Points on a hilly landscape, in no order, each with its height.
From any point a climber steps to the highest of the 2 points nearest to it. It stops when none of these is higher. Distance is the straight distance between rows; heights are no part of it.
Q_8: [105 120 101 105 129 191 166 155 136 105 123 126  99  87  94 138 118 125
 153 110 110 167 122  93 133 155  93 142 170 139 100 146 144 187 139 177
 130 129 130 110  95 145  85]  h=336
Q_811: [103  99  95  94  60 191 129 120 105 123 157 106 112  97 136 131 104 109
  49 134  91 145 156 107 143 172 124 147 156 146  74 159 128 178 107 148
 130 121 207 176  73  85 112]  h=335
Q_285: [138 106 106 111  72 111 148 125  76 145 123 149 137  68 138  94 132  93
  95 131 120 130 118 162  89 177 129 124 140 155 108 150 102  89 108 150
 122 109  86 143 128 157  79]  h=650
Q_844: [115  97 139 117 159 108 115 185 164 126 142 106  61 184 155 143  74 159
 162 127 121 137 118 136 118 109 128 119 116  92  98 129 136 136 116 109
 112 144  79  55 135 150 157]  h=3
Q_549: [145 105 133 106 162 164 185 166 178  90  71  89  84 173 134 141 103 147
 137  67 124 154 101  96 178 147 140 136 136 131 109  98 166 202 138 151
 124 144 164  85 127 163 140]  h=395
Q_57: [169 108  89 168 148 112 153 148 179 127 104  83  91 143 159 132 109 156
 114 131 114 160 114  98 163 165 145 128 152 148 104 107 144 162 174 127
 129 139 164 128 123 175 161]  h=422
Q_357: [150  77 154 195 152 140 145 113 139 148 116 126 153 160 168  93 154 145
 144 154 123 119 152 186 107 151 130 109  75 163 100 123 148  86 149 176
 104 140  49 154 146 175 113]  h=380
Q_289: [139 150 157 122 120 123 150 101 133  79 170 154 173 117  76 163  98  92
 181  63 150  95 148  83 207 151 135 136 103  58 160  70  94 126 146 124
  72 122 183 111 114 135 108]  h=444
Q_441: [166 130 117 103 190 147 148 135 117 127  89 159 128 114 141 130 117 112
 138  80 118 143  59 133 142 151 167 120 181 153 184 104 141 119 113 188
 196  91 141 142 129 130 149]  h=319
Q_43: [114 143 146 104 159 174  94 120 141 122 118 166 175 150  92  76 132  65
 145  77 131 100 115 127 106 130 128 136 137 155 151 130 131 138 125 206
 153 109 134  87  93 104  67]  h=376
Q_226: [135 129  87 157 181 162 141 112 165 136  91 132  67 133 163 133 111 204
 154 115 148 146 119 107 135 112 136 127 142 170 114 110 149 154 129 166
 159 132 129 111 114 142 163]  h=446
Q_14: [120 121 147 210 104  86 128  52 142 126  93 114 185 129 138  66 143 131
 104 191 104 120 146 205 110 160 103  73 130 181 134 141 164 163 168 148
 175  91  73 182 158 110 125]  h=443
Q_137: [108 111 138  74 159 118 118 189 111  91 105 127 116 135  93 123  80 128
 171 155 110 129  94 175  88  98 145 170 137 133 167 174 179 112  82 127
 183  95 147  97 102 121 168]  h=24
Q_526: [ 95 128 134 155 125 127 165 108  45  98 132 112 161  82  90 175 140 113
 163 169 101  91 142 212 135  81 140 147 144  88 182 139 127 116 118  73
 142 121 147 108 169  84 169]  h=269
Q_249: [105 116  98 108 158  88  96 190 167  96 108 125  81 158 126 130  59 139
 162 147  99 140  89 135 103 144 131 111  94 116 117 151 182 123  93 126
 156 104 135 100 108 141 146]  h=13
Q_161: [140 135  95 164 114 118 138 147  59 122  95 109 129  96 128 168 133 139
 157 177 103 114 137 152 121 131 149 116 135 126 147 145 141 143 117  58
 135 114 158 134 188  71 212]  h=294
Q_424: [135 148  63 113 140 115 116 142 113 138 116  89 146  92 122 176 120 138
 135 191  90 132 127 121 155 130 123 100 115 134 148 153 118 134  88  77
 167  96 183 170 146  83 177]  h=314
Q_277: [166 108 121 175 149 115 123 129  85 129 139 161 150 117 137  91 164 155
 137 171 127 146  94 199 114 115 119  88  76 169 140 152 141 113 131 159
 142 120  21 147 139 134 129]  h=399
Q_630: [133 128 151  97 132 134 143 153 102 120 151 143 125 153 106 180 125  86
 182 111 133 155 114 179 112 137 129 119  71  74 142 101  87  75  99 166
 110 119  93 102 176 151 115]  h=510
Q_474: [165 157  69 158 160  53 147 155 151 122  84 136 157 150 168  86 105 167
 122 120 144 182  77 110 140 152 176 200 112 148 132 119 155 114 107 162
 157 129 126 154 122 146 112]  h=194
Q_750: [131 138 108 126 183 138  71 104 185 160 174 143  97 156 167 140 104 149
  99 136 116 101 106  79 112  77  75  82 152 170 122 121 131 175 123 143
 141 146 132 138  86 134 146]  h=442
Q_873: [156 127  87  90 107 118 125 157 120 102  88 134  97  66 115 126 115 131
  96 174 101 184  78 128 131 183  99  57 129 154 143 164  98 153 118  77
 137 122 101 193 120 145 151]  h=346
Q_84: [103 142 103 111 128 160 128  98 173 179 171 118 127 109 131 139 176 156
  73 106 143 138 118 123 133 126  96 146 170 127 111 105 123 152  63 150
 136 158 111 118 104 101  87]  h=417
Q_732: [133 124 154  76  87  84 137 138 134 145 118 126 107 117 109 137 112 146
 119  93 168 118 145 141  76  90  83 110 114 115  94  94  94 107 118 104
  73 167 144 119 146 187 134]  h=670
Q_705: [107 104 125 103  75 157 106 134 101 137 177 121 132 148 207 102 114 108
  50 139 100 133 153 137 126 172 158 159 126 132  98 124 126 158 100 125
 156 121 183 163 116  63 122]  h=312
Q_568: [ 64 179 168 123 109 164 147 153 156 138 106 119 119 138 127 125 145 122
 167 126 123 152 156 118 159 108 103 169 160  70 124 106 131 113 153 151
 130 161 135  82 152  83  82]  h=374
Q_500: [140 122 101  69 141 104 149 197  90  74 132 127  81 117  98 141 132 150
 134 129 131 188  96 141 127 110 127 156  65 125 131 159 124  85  81 164
 153 102 110 118 127 158  83]  h=61
Q_48: [163  79 160 158 166 155 138 129 144 148 116 134 111 111 169 132 152 193
  95  88 135 123 159  95 130 114  90  93 173 115 119  94  83 125 143 161
 109 157  90 168 160 173 106]  h=410
Q_329: [124  93 137 116 142 118 123 145 123  82 113 157 101 162 153  91  70 141
 175 131 160 129 123 156 108 157 165 160  82 170 113 120 124 122 153 200
 145 109  89  91  97 162 122]  h=172
Q_608: [146 123  78 108 147 109 156 131 131 127  96 159 138 133 176 107 104 116
  78  91 114 181  73 123 134 154 143 117 142 163 137  90 103 148  81 197
 172 112 139 161 117 116 119]  h=337
Q_222: [111 141 117 117 123 149  64  88 140 177 137 138 133 141 140 157 124  88
 116 113 105  68 146  85 147 192 179 146 103  85 135 125 136 119 108 120
 125 125 164 133 126  97  94]  h=609
Q_385: [163 141 136 102 140 115 142  96 103 110 162 183  65 157 141 161 114 158
 110 105 144 120 104 104 109  82 125 176  81 124 132 126 121  97 129 114
  51 159  84 107 143 182 101]  h=562
Q_4: [128 118 180 179  99 100  69 132 148 175 167  83 188 160 155  87 171 160
  96 170 130  82 143 189 115 162 150  96 103 141 106 139 152 137 152 124
 181 141  94 192 151  71 132]  h=347
Q_976: [150 153 123 107 161 104 173 121 165 110 161  88  62 142  87 200 119 198
 144 114 166 173 117 127 150  83  89 101  81 119 113 153  93 118 149  79
  82 125 125 108 133 154 180]  h=84
Q_154: [147 100 137 125 140 158 161 126  74 116 142 112 165 105 125 133 159  90
 122 145 150 141 156 142 159 126 163 147 140 131 153 135  93 104 132 112
 146  82 146 152 111  73 155]  h=559
Q_51: [165  93 105 115 116 168 133 103 129 164 151 147 111 103 111 176 132 138
 135 133 151 125 139 105 128 182 115 106  96 101  96 127 110 150 133  86
  74 166 105 154 111 149 133]  h=360
Q_883: [ 91 127 193 173 114 121 184  90 126 172 140 126 155 144 162 151 187  65
 145  86 154  60 193 141 141 119 150  90  96  90  98 115 135  89 161 106
  96 198 137 192 131 141  96]  h=338
Q_241: [144 160  91 140 143  48 133 182  99 105 143 144 107 131 187 115 106 171
  94 179 113 165  88 143 121 100 119 132 115 155 132 145 142 133 111 136
 195 131  80 158 129 133 134]  h=381
Q_431: [170 155  97 140 113 119 157 111 142 136 116  69  85 130 118 186 168 183
 110 117 175 156 124 118 135 104 113 113 131 144 113 154  91 133 147  40
  78 154 145 113 154 143 209]  h=98
Q_87: [ 68 142 129 140 112 141 151 170 133 119 134 111 114  84  77 132 148 157
 158 143 111 157 150 122 120 111  82 147 183  87 113 139 135 164 146 146
 129 169  94 107 133 133  77]  h=356
Q_482: [ 91 149 154 159 123 118 106  76 123 114 121 136 174 113  91 118 151 116
 175 204 153  98 172 190 122  71 115  96  90 158 162 167 121  95 140 100
 126 116 106 117 127  95 182]  h=607
Q_173: [126 137  97  87 123 118 122 142 130 105  99 165  49  81  71 155 150 143
 115 150 124 177  72 104 119  82 120 123 140 168 130 169 175 153 134 128
 158 136 121 155  87 168 168]  h=523
Q_711: [117 122 114 108 120 175 109 122 186 163 152  92  97 122 124 137 157 129
  69  83 100 125  97 112 139 175 103 126 164 146  83 106 114 157 108 166
 125 181 142 118  97 177  88]  h=398
Q_884: [143  99 156 128 108 138 170 144 110 123 114 131 125 160 121 129 156 106
 162 127 159 133 126 211  85 116 159 122  98 135 114 112 133 139 140 110
 115 133  84  90 172 139 173]  h=455
Q_65: [107 128 145 114 131 163  63  92 182 148 125  96 107 160 136 193 120 125
  98 122  99  62 139  98 190 171 152 104  91  98 107  94  91 134 140  97
 128 164 199 157 117 133 142]  h=581
Q_105: [106 108 167 105 111  79  97 179 114 100  61 178  48 147 127 101  78 162
 154 166 119 130 127 140  95  84 139 139 126 125 104 135 155 111 170 110
 114 111  97 122 146 156 157]  h=587
Q_458: [114 153 124  74 129 118 120 110 114 117 138 139 125 111 101 165  96  31
 168 125 124 105 123  85 154 178 151 140 142  85 173 119  95  89 137 125
 122 104 146  85 120 142 107]  h=684
Q_72: [124  75 172 152  99 136  72 180 129 169 213 102 177 140 151 134 149 139
 111 145 121  85 174 142 106 142 138  83 100  87  89 153 141 150 152 116
 150 188 119 220 134 109 134]  h=328
Q_16: [169 137 158  94 127 122 128 114 139  84 131 125 144 135  63 197  91 107
 141  44 146  59 158 111 209 155 169  77  91  79 145  82 124 174 148 114
  60 145 174 112 126 127 110]  h=418
Q_170: [157 153  77 141 130  73 104  93 148 166 134 149 158 134 161  90 101 158
 149 158 163 133  75 164  94 203 156 104  95 182 117 115 145 113 122 172
 157 113 102 112 108  93 128]  h=606
Q_450: [159 136  91 106 164 132 121 131 105 131 130 159 128 101 121 125 113 159
 161 141 156 149  75 139 115 102 126 115 114 192 158 162 150 119  93 160
 190  81 122 146  86  93 174]  h=548
Q_494: [149 110 131  86  83 107 100 151 108 148  78 129 135 143  84 143  73  65
 191 120 136 101 139 110 102 149 152  71 113 111 121 111 122 136 144  83
  90 116 161 120 147 138 192]  h=419
Q_922: [145  78 168  97 101 166 187  92  61 121 173 158 165  81 102 163 121  90
 114 138 142 129 171 120 170 170 151 147 141  69 146 129  81 100 135  95
  83 115 156 176  98  92 117]  h=513
Q_875: [130 144 153  86 152 129 137 133 118  84  81 142  92 134 117 115  96 129
 152  98 168 124 148  76 175 110 140 186 117 113 143 132 111 125 149 118
  99 123 147  60 104 140  96]  h=145
Q_713: [ 95 101 123 105  91 215 149  76 135 140 164 101 119 103 130 166 144 127
  44 102  71 162 137 101 192 167 114 136 144 110  93 137 137 147 130 137
 116 158 212 152 105 110 105]  h=358
Q_720: [113 127 157 112 129 152 116 158 164 112  82 140 160 163 136  51 142  94
 115  73 127 154 106 150 102 156 156 163 131 144 151  86 156 131 111 176
 147 135 134  82 130 136 104]  h=396
Q_45: [ 72 129 168 122  94 145 132 159 153 133 114 101 116 154 137 142 145 111
 139  86 149 128 179 128 140 120 153 142 143  80  97  87 127 147 156 140
 141 147 168 114 163  98 142]  h=394
Q_135: [175 116 122 180 135 120  89 170 170 173 159  53 143 157 131 141 167 151
 111 114 153 115 153  67 149  98 130 130 185  82 143 126  98 112 143  82
 102 141 144 135 153 135 150]  h=100
Q_223: [143 118 118 233 144  98 126  85  82 120 109 112 168 110 109 100 159 163
 128 166 104 113  98 216 134 127 108  59  93 175 152 176 157 151 162 137
 177 110  70 122 168  77 153]  h=420
Q_767: [127 126 107 178 136  99 142 155  96 138 160 135 124 115 161  95 142 161
  77 170  97 172 107 131 128 128  94 122 183 133 139 153 137 158 123 134
 169 131  48 126 134 110  65]  h=404
Q_860: [174 104 148  75 170 178 188 106  44 108 148 163 142 110 106 163  76 117
 129 140 124 134 139 118 157 130 118 165 154  84 144 117  58 106 130 133
  99  96 150 154 104 121 100]  h=480
Q_151: [ 91 146 135 114 100 122 159  89 128 126 177 158 157  90 119 115 175 122
 101 119 153 144 140 172 108  97 106 150 128 122 129 111  91  90  78 154
 132 143  89 108 105 110  88]  h=445
Q_24: [123 123 181 167  94 142 176  82 110 125 141 102 179 152 137 118 212  38
 126  66 177  85 188 149 154 127 184 108  89 126 127 136 143  73 159 101
 101 154 144 128 134 125 141]  h=370
Q_824: [121 125 107 191 134 121 142 139 159 152 112  97 156 130 149  90 156 167
  99 125 133 164 137  92 134 123 146 141 184 148 128 119 193 192 128 130
 180 118 157 159 137  77 152]  h=231
Q_733: [126 139 130 127 100  87  96 130 122 156 130 136 115  65 152 106 129 132
 121 137 154  96 167 138  90 151 105 107 131 146  79 137  77  70 142 154
 144 110  99 151 124 161  87]  h=685
Q_15: [144 106  92 108 133 126 139 141 141 104  91 149  45  97  98 123 145 175
  91 114  75 187  56  99 121 113 118 119 153 181  95 138 164 111 150 166
 123 126 115 178 126 215 121]  h=499
Q_973: [101 128 136  95 134 113  86 148 120 107  99 147 146 116 125 102  96  93
 158 159  94 120 116 179  84 140 127 143 131 139 144 145 127 121 101 140
 190  75 148 137 131 104 115]  h=34
Q_382: [134 122  91 165 111 124 135 114 107 158 100 149 111  86 151 118 126 137
  96 168  71 161 102 109 104 157 119 116 195 147 136 151 164 161 119  87
 145 122 104 140 163 134 116]  h=430
Q_696: [113 131 127 103 114 196 166 168 110  92 111 136 144 110  97 141 127  88
 158 126 127 150 156  94 156 127 107 160 151  96 135 124 134 178 147 150
 131 135 198 127 103  76 112]  h=316
Q_20: [118 158 103 131 176 112  98 147 135 111 153 144 123 100 119 119 142 188
 157 160 146 132 102 157 115  88 121  82 106 155 171 179 156 128 116 104
 157 108  90 118 124  72 176]  h=522
Q_372: [ 84 161 134 114 144 122 120  80 134 134 180 133 144 131 119 133 136  53
 165 115 150  92 169  88 172 142 170 134 163 123 155 124 130 128 147 128
 151  96 137  82 129  74 118]  h=640
Q_771: [137 138  83 115 148 147 137 118 165 161 109 111 109  90 117 158 142 121
  84 184 103 177  77 126 154 155  89  72 115 171 142 161 108 133  84  90
 169 100 139 181 106 118 153]  h=331
Q_323: [102 100 154 132 114 132 124 178 150 134  81 107 113 141 128 101 154 139
 142 104 128 151 136 156 107 149 157 157 146 114 129 112 159 150 127 102
 141 137 107  94 162 120 138]  h=423
Q_728: [110 104 171 177  90 107 102 144 150 164 122  83 153 124 110 114 165 168
 130 135 173  86 201 133  92  86 135 100 171 128 104 137 117 119 149  90
 118 178 121 125 136 117 189]  h=541
Q_581: [124 113 108 119 151 193 159 127 157 106 144  69  93 131 130 162 144 131
  63  89 114 133 114 106 197 162 118  99 134 147  83 113 113 169 166 166
 146 157 192 129 107 161  91]  h=382
Q_495: [172 135 155 112 108  93 122 158 107 123  88 135  79 155 124 144  84 164
 130 127 144 144 123 133  89  71 106 126 109 111 104 117 120 157 158  85
  84 133 130 130 162 177 167]  h=626
Q_95: [157  98 159 116 134 169 179 110  88  98 131 144 137 195 127 150 132  64
 186 106 151 122 120 208 103 127 136 127  79 134 127 116 114 118 123 191
 121 129  82 110 152 164 137]  h=486
Q_207: [104 121 117 152 115 115 132 133 128 142 142 108 202 154 147  70 136 122
 112 137  95 145 123 141 119 144 166 142 149 154 135 123 205 190 126 134
 184  85 186 161 150  31 125]  h=255
Q_817: [ 93 152 169  94  98 132 174  53  93  76 157 141 166 114 109 106 161  80
 123 174 128 132 135 218 121 103 100 186 103 128 149 133  97  69  83 165
 135 138  89  88  96 145  98]  h=475
Q_918: [182 146 120 120 164 145 146 112 107 113 153 117 104 157 181 150 113 154
  70  86 153 104 128  85 118 106 121 164 110 124 115 103  76 107  99  92
  65 149 132  96 129 168 109]  h=527
Q_162: [133 107 127 147 166 127 110 116 162 154 116 131  54  87 140 124 155 222
 112 118 128 152 128  91 108 100  92  96 180 162 126 139 125 107 140 173
 146 128  97 143 133 163 141]  h=428
Q_147: [122 128 159 124 110 148 162 104 113 120 186 141 170  82  94 146 156  77
 154  97 133 114 164  84 198 195 148 139 128  55 158 109 128 107 179 125
  93 138 151 140 118 112  84]  h=474
Q_497: [150 110 143 111 131 169 110 134 152 106  84 117 103 139 100 151  92 112
 135  63 122  99 129 100 156 175 162 101 129 117 129  95 141 189 148 139
 111 141 162 110 123 151 132]  h=392
Q_206: [108 139 116 188 151 102  97 138 127 138 136 129 121 139 158 124 127 192
 143 162 136 113 145 141  94  52 115 116 129 143 121 155 128 128 135  97
 145 121  95 115 147 102 160]  h=497
Q_774: [168 153  61 164 127  85 115 167 130 157 186  63 143 120 122 145 170 149
  78 154 133 140 114  91 155  79 100 128 172 111 137 158 101 135 109  98
 124 145 123 127 117 138 125]  h=85
Q_18: [127 160 136 169 128  88 126 111 183 134 120  79 107 133 107 156 150 164
 132 112 183 121 167  58 156  92 141 138 173 106 136 121  85 109 153  69
  95 136 128  99 126 139 184]  h=114
Q_562: [121 158 136 143 129 133 157 113 122 127 170 145 142 159 152 177 140  79
 143 109 135 115 125 138 114 127 137 142  95  73 135 106 107  89 103  82
  66 142 109 110 175 125 118]  h=543
Q_448: [113 125 137 187 159 146 118 117 150 160 125 125  98 162 178 147 123 185
 131 115 141 111 144  95 103  60 116 146 190 122  98 117 139 145 128 132
 120 149 119  93 146 125 158]  h=470
Q_350: [128 147 151  87 188 125 146  84 107  82 147 178 123  91 132 144 109 118
 157 138 119 136 118 115 168 107 120 180 142  93 192 123  84  66 115 128
 122  79 154 140  99 136 123]  h=451
Q_301: [117 100 131 106 124 122 120 165  85  76 103 198  84  93 108 112 124 151
 135 157 112 161 106 148  81  74 131 137 137 159 140 158 176 159 156 122
 148 130  97 142 117 145 167]  h=551
Q_895: [ 86 147 125 112 170 122  81 123 180 145 164 126 143 140 113  86 119 125
 130 113 128 116 126 110  89  88  99 125 134 153 136 126 165 140 114 140
 151  82 129  90 102 100  79]  h=397
Q_698: [129 204 110 123 132 132 134 185 159 127 108  97 133 156 139  96 137  83
 107  75 129 161 111  56 152  98 106 150 149 122 142 108 137 141 108 111
 116 150 182  87 138 124 118]  h=52
Q_459: [ 96 136 170 109 112 162 136  91 107 122  97 130 151 105 133  89 153  61
 121 118 116  97 157 140 118 143 117 162 160 124 146 127 119  81 143 127
 114 128 142 100 157 124  83]  h=560
Q_395: [129 127 153 139 132 128 145 106 109  94 161 176 133 142 104 125 149 137
 144 151 150 134 131 162 109  72 112 185  69 128 139 154 119  93 128 110
  68 148  61  92 109 167 103]  h=600
Q_66: [120 146 138 143 135  99 129 163 151 133  95 102 103 161 113 107 123 142
 137  87 163 129 135  58 187  57 127 158 165  83 118 133 115 109 155  96
  83 119 118  64  98 157 134]  h=129
Q_299: [101 148  84 112 110 131 104 131 171 145 136  84 127 141  81 189 113 113
 168 114 130 120 133 120 160 119 153  92  95  92 113 111 110 121 110  96
 109 123 194 128 121  96 199]  h=570
Q_911: [127 127 110 126 108 124 112 142 183 169 113  49  93 166  75 186 136 165
 128 107 140 134 114 148 158 111 138 138 108  72  86 107 104 122  93 101
  89 160 157  96 115 143 164]  h=599
Q_522: [198 115 123  74 122 110 112 148 116 117 111 142 117 140 115 135  99 108
 151  97 153 152  72 129  86 167 142 100  96 143 144 104 129 130 119 107
 103 124 131 109 130 149 193]  h=391
Q_978: [147 143  87 129 136  94  72 122 135 170 156 166  77 136 170 120 104 179
 105 149  93 117  71 122  64 100  82  99 141 171 101 140 161 117 130 164
 144 121 122 160 124 148 113]  h=462
Q_631: [ 75 131 188 170  55 139 114 100 104 162 164 111 184 137 145  83 181  79
  84 161  94 101 167 140 121 177 127 114 154 131 108 171 188 173 171 123
 160 124 111 175 157  84  80]  h=544
Q_576: [139 153 120 121 189 155 127 127 135  97  94 122 122  99 182 116 144 125
  78  67 136 131 137  72 174  89 120 146 160 133 171  95 124 122 121 133
 119 105 164 104 138 119 101]  h=35
Q_861: [153  64 132 129 155 164 117 151 178 133 134 124 114 143 154 117 117 193
 131 114 116 128 115 110 119 183 111 124 152 133 110  98 116 173 141 166
 117 165  83 166 133 189 119]  h=393
Q_858: [ 95 126 155 154 107 149  87 106 136 184 169 121 161 149 142 130 150 105
 132 140 111  76 178 104 140 174 158 142 129  91 102 146 166 143 165 122
 146 126 131 152 147  73  79]  h=579
Q_42: [116 135 116 137 142 161 148 107 120 127 130 129 104 135 148 148 130  95
 122 157  89 155 133  63 130 125 124 141 183 122 157 139 171 160 124  62
 107 126 156 105 166 109 155]  h=467
Q_396: [158 115 125 159  78  80 144 159 105 123 126  98 148 166 131 108 117  89
 145  92 169 112 160 115 113 131 159  92 122 143  96 112 129 137 173  83
  72 120 151 108 163 138 193]  h=457
Q_182: [102 136 176 130 116 137 188  77  87  91 173 105 175 106 114 125 179  65
 128 150 124 144 145 182 144 111 117 168 144  92 175 131 118  52 131 119
 107 110 130  78 137 126 123]  h=514
Q_914: [129 126  94  71  93  73 143 174  67  73  95 144  91 111 127 117  93 169
 139 158 109 161  92 175 105 135 138 152 101 160 115 140 109  86  89 202
 189 100 118 143 112 149 123]  h=53
Q_519: [135 163 122 100 164 136 157  98 141  70 150 163 153  97  96 152 111 114
 149  90 116 140  98  85 209 126 105 152 125  85 196  76  85 112  96 158
 121 123 179 127  98 155 112]  h=427
Q_82: [ 88  95 201 126 132 136 131 133 161 156 131 133 122 156 140 162 129  99
 158  71 150  45 167 138 131 146 163  77 106  64 101  96 129 106 140 124
 103 184 105 143 136 137 118]  h=317
Q_409: [120 128 169 186 110 164 130  36 136 153  81 126 177 165 146  89 155  77
 103 166 113 104 174 178 109 118 103 110 145 159 122 134 166 159 147 153
 150  90 105 164 143 106 108]  h=472
Q_70: [110 126 156 158 106 145 136  83 107 144 150 121 172 180 214  76 154 110
  66 123 125 126 160 155 148 135 164 158 124 143 109 125 149 138 123 147
 172 101 158 147 144  51 108]  h=285
Q_197: [ 95 144 117 115 147 108 115 120 147 121 126 144  99 108  94 157 138 137
 140 146 105 147 130  84 125  62 108 137 139 110 166 124 150 121 121  59
  87 136 157 119 139 145 174]  h=505
Q_551: [142 124 109 170 149  78 124 161 124 107 100 145 141 194 160  82  93 175
 143 134 149 160 102 123 141 139 164 191  81 153 112  97 115 106 163 201
 139 136  84 120 120 180  99]  h=182
Q_668: [138 142 104 128 159 136 122 142 111 140  91 132 114  98 149 100 138 142
 100 121 111 172 131  82 146 136 127 173 145 127 142 135 118  96 116 146
 127  88 126 126 134 137  39]  h=22
Q_833: [156 125  93 104 126  83 121 100 107 141 138 176 158 125 140  75  76 148
  95 144 136 136  62 137  93 154 115  95 126 214 141 141 134 124  89 167
 170  53 111 147  79  73 104]  h=577
Q_391: [117 169  97 154 115  90 125 175 104 142 146  94 157 107 134  96 166 115
  71 133 113 147 130  97 122  70  96 150 162 126 136 129 140 135 110  92
 125 136 148  99 150 111 101]  h=70
Q_840: [155 145  99 194 167  79 132 158 151 134 105 137 178 130 136  70 118 162
 138 150 127 165 100 119 126 120 151 154 127 170 157 156 186 150 122 122
 180  79 120 137 124 114 120]  h=210
Q_181: [120 178 132 114 131 130 123  94 131 117 157 148 140 151 150 164 108  71
 107 106  93  85 126  63 154 154 101 150 113  84 160  92  91 121 111  88
  56 187 157 103 134 151  80]  h=585
Q_118: [ 94 138  92 136 122 162 139 172 133 129  82 119 130  92  91 131 106 129
 171 165 108 137 150 123 139 122 120 156 171 104 135 162 192 196 108 114
 179 117 168 133 126 102 126]  h=291
Q_11: [146 125 142 142  82  79 132 162 137 144 153  70 154 163 102 130 155 139
 139  89 190  88 176 133 105  84 136  81 110 106  89 141 118 132 146  50
  62 171 132 118 158 125 197]  h=501
Q_597: [126 119 108  87 118 142  83 126 130 120 125 193  74  77 132 138 106 156
 113 129  87 128  76 118  80 136  93 106 128 152 104 148 143 117 124 160
 112 125  90 181 122 180 115]  h=479
Q_724: [136 142 138  98 106 139 120 108 104 128 111 171 120 138 145 142  90  87
 125 114 111  91 126  87  82 145  96 158 114 121 112 111  96 111  99 143
  88 175 133  94 114 176  69]  h=619
Q_310: [179 133 103 103 126 107 127 169 143 105  90 114 114 118 109 126 122 157
 119 154 136 182  79 124 113 145 113  84  99 180 138 144 140 161 124  64
 114 134 151 142 130 164 213]  h=368
Q_686: [104 125 115 137  88 165 129 120  79 158 105 121 161  74  66 141 143 114
 165 148 100 109 136 177 121 117 137 168 179 102 159 129 169 128 107 111
 157 115 172 109 138  86 121]  h=268
Q_749: [157 130 149 114 179 170 127 148 108 104  87 171 110 159 116  97 118 124
 179 122 142 138 100 111 136 112 158 180 107 134 162 142 138 111 151 158
 133  87  96  93 122 151 108]  h=159
Q_520: [142 127 138 118 130  86 121 165  84  73  90 145 168 164 131 101  90  98
 128 180 113 155  86 200 106 131 134 163  85 166 146 146 119 124 108 179
 194  92 127 146 100 131 141]  h=44
Q_317: [126 138 147 134 135 130 102 103  98  66 119 133 138 123  68 125 145 114
 154 198 128 115 132 219 133  76 126 144  60 140 179 184 128 102 137 106
 115 107  75 106  96 154 150]  h=641
Q_155: [103 139 129 101 147 124 126  96 106 132 183 131 189 117  88 131 142  58
 160 151 148 112 143 155 122 115 146 120 134 140 164 140 112  88 131 141
 178  75 129 129 108  63 143]  h=598
Q_557: [129  85 168 134  90 148  97 169 150 178 148 108 122 156 148 164 116 155
 159 121 137  72 152 159 118 172 148  93  94  65  71 119 133 133 143 142
 132 190 117 192 128 139 141]  h=313
Q_108: [172 116 125  95 144 164 142  96 140 144  95 146  41 149 119 186 107 168
 161 138 142 145 102 100 147 164 126 112 107 135 106 107 108 157 155 116
 104 154  87 125 145 182 151]  h=343
Q_916: [137  74 163 191 107 110 103 151 166 167 123  91 167 149 178  82 130 186
 122 174 122  83 146 189  95 171 140 133 145 129 106 124 145 123 149 149
 134 166  86 175 146 133 128]  h=363
Q_943: [143 141 107 104 172 112 124 166 134  94 168 131  93  92 121 156 126 161
 136 132 147 168 128 115 137 113  99 112  66 107 134 143  95  87 134 121
 113 104 129 122 118 147 124]  h=72
Q_309: [114 130 114 129 111  65 131 143 122 129 105 158 131 119 203  86  96 148
  67 155  90 172  80 158  90 140 113 115 154 152 121  99 108 130 100 145
 162 111  91 184 152 115 131]  h=359
Q_224: [ 86 141 126 117 184 142  79 107 199 131 199 150 147 135 128 123 118 107
 121  91 120  88 138  75 120  98  81 114 134 125 133 104 126 145 120 136
  96 158 149 115  90 138 107]  h=421
Q_293: [133 125 106  94  83  91 133 164 142 139 134  84  92 138  61 163 124 185
 141 111 160 134 125 154 117  91 117 150  98 112 101 112 113 136  92 112
  91 177  98  73 136 177 124]  h=630
Q_828: [159 152  88  81 126 162 105  83  93 122 113 139 119 114 110 166  87  68
 121 114  79  96  91  86 140 194 131 151 159 119 157 139 107 107 109 161
 112 138 177  84  95 157  75]  h=651
Q_795: [149  85 184 146  82 149 180 124  86 114 133 112 143 165 132 113 147  77
 139  51 186  99 180 140 132 133 189 121 104 125 102 118 160 138 176 116
  88 130 156  94 152 117 153]  h=411
Q_216: [133 127 138 125  86 132 153 106  74 108 125 125 157 101 132  64 148  45
  77 153  90 157 124 185 106 134 119 155 170 164 141 162 126  77 123 161
 137  98 108 104 121 146  71]  h=605
Q_870: [ 60 132 153 149 113 104  99  81 155 146 123 141 183  79  96 111 156 151
 159 161 146  90 195 123  94  75 123  89 122 143 121 109 105 112 138 108
 124 136 139 150 140  81 174]  h=574
Q_988: [155  56 111 136 120 196 160 126 130 136 145 142 109  94 135 134 111 176
 122 119 139 129 146 107 136 206 121 121 130 139  81 132  99 190 130 157
 106 151 101 184  78 136  95]  h=379
Q_176: [138 193 105 130 107  80  51 131 132 180 126 131 136 122 148 111 102 135
 164 156 154  92 143 113 112 138 110  70  98 147 104 124  99  74 139 151
 150 120 124 138 127 118 128]  h=659
Q_447: [ 80 167  92 142 152 114 112 119 190 137 137 109 140 160 115 153 118 138
 167 124  94 116 142  85 161  73 145 130 125 100 155 119 102 120  94  61
  87 111 172 142 158 107 189]  h=538
Q_62: [ 69 137 186 159 113 171 147  31 126 163 137 161 187 131 133  88 174  74
  98 155 121  98 192 125 117 131 101 106 161 152 140 149 134 145 136 122
 136 114 112 173 142  59  63]  h=504
Q_314: [169 133 105 170 118 110  72 112 135 167 128 164 176 150 147  94  98 108
 149 125 161  73 134 117  91 193 150 111  81 157 108 117 120 122 124 152
 143 117 130 143 105 117 103]  h=633

Where does a climber stop that starts at each point below?
Q_771: Q_317
Q_557: Q_222
Q_82: Q_317
Q_608: Q_732
Q_249: Q_733
Q_224: Q_732
Q_774: Q_733
Q_668: Q_733
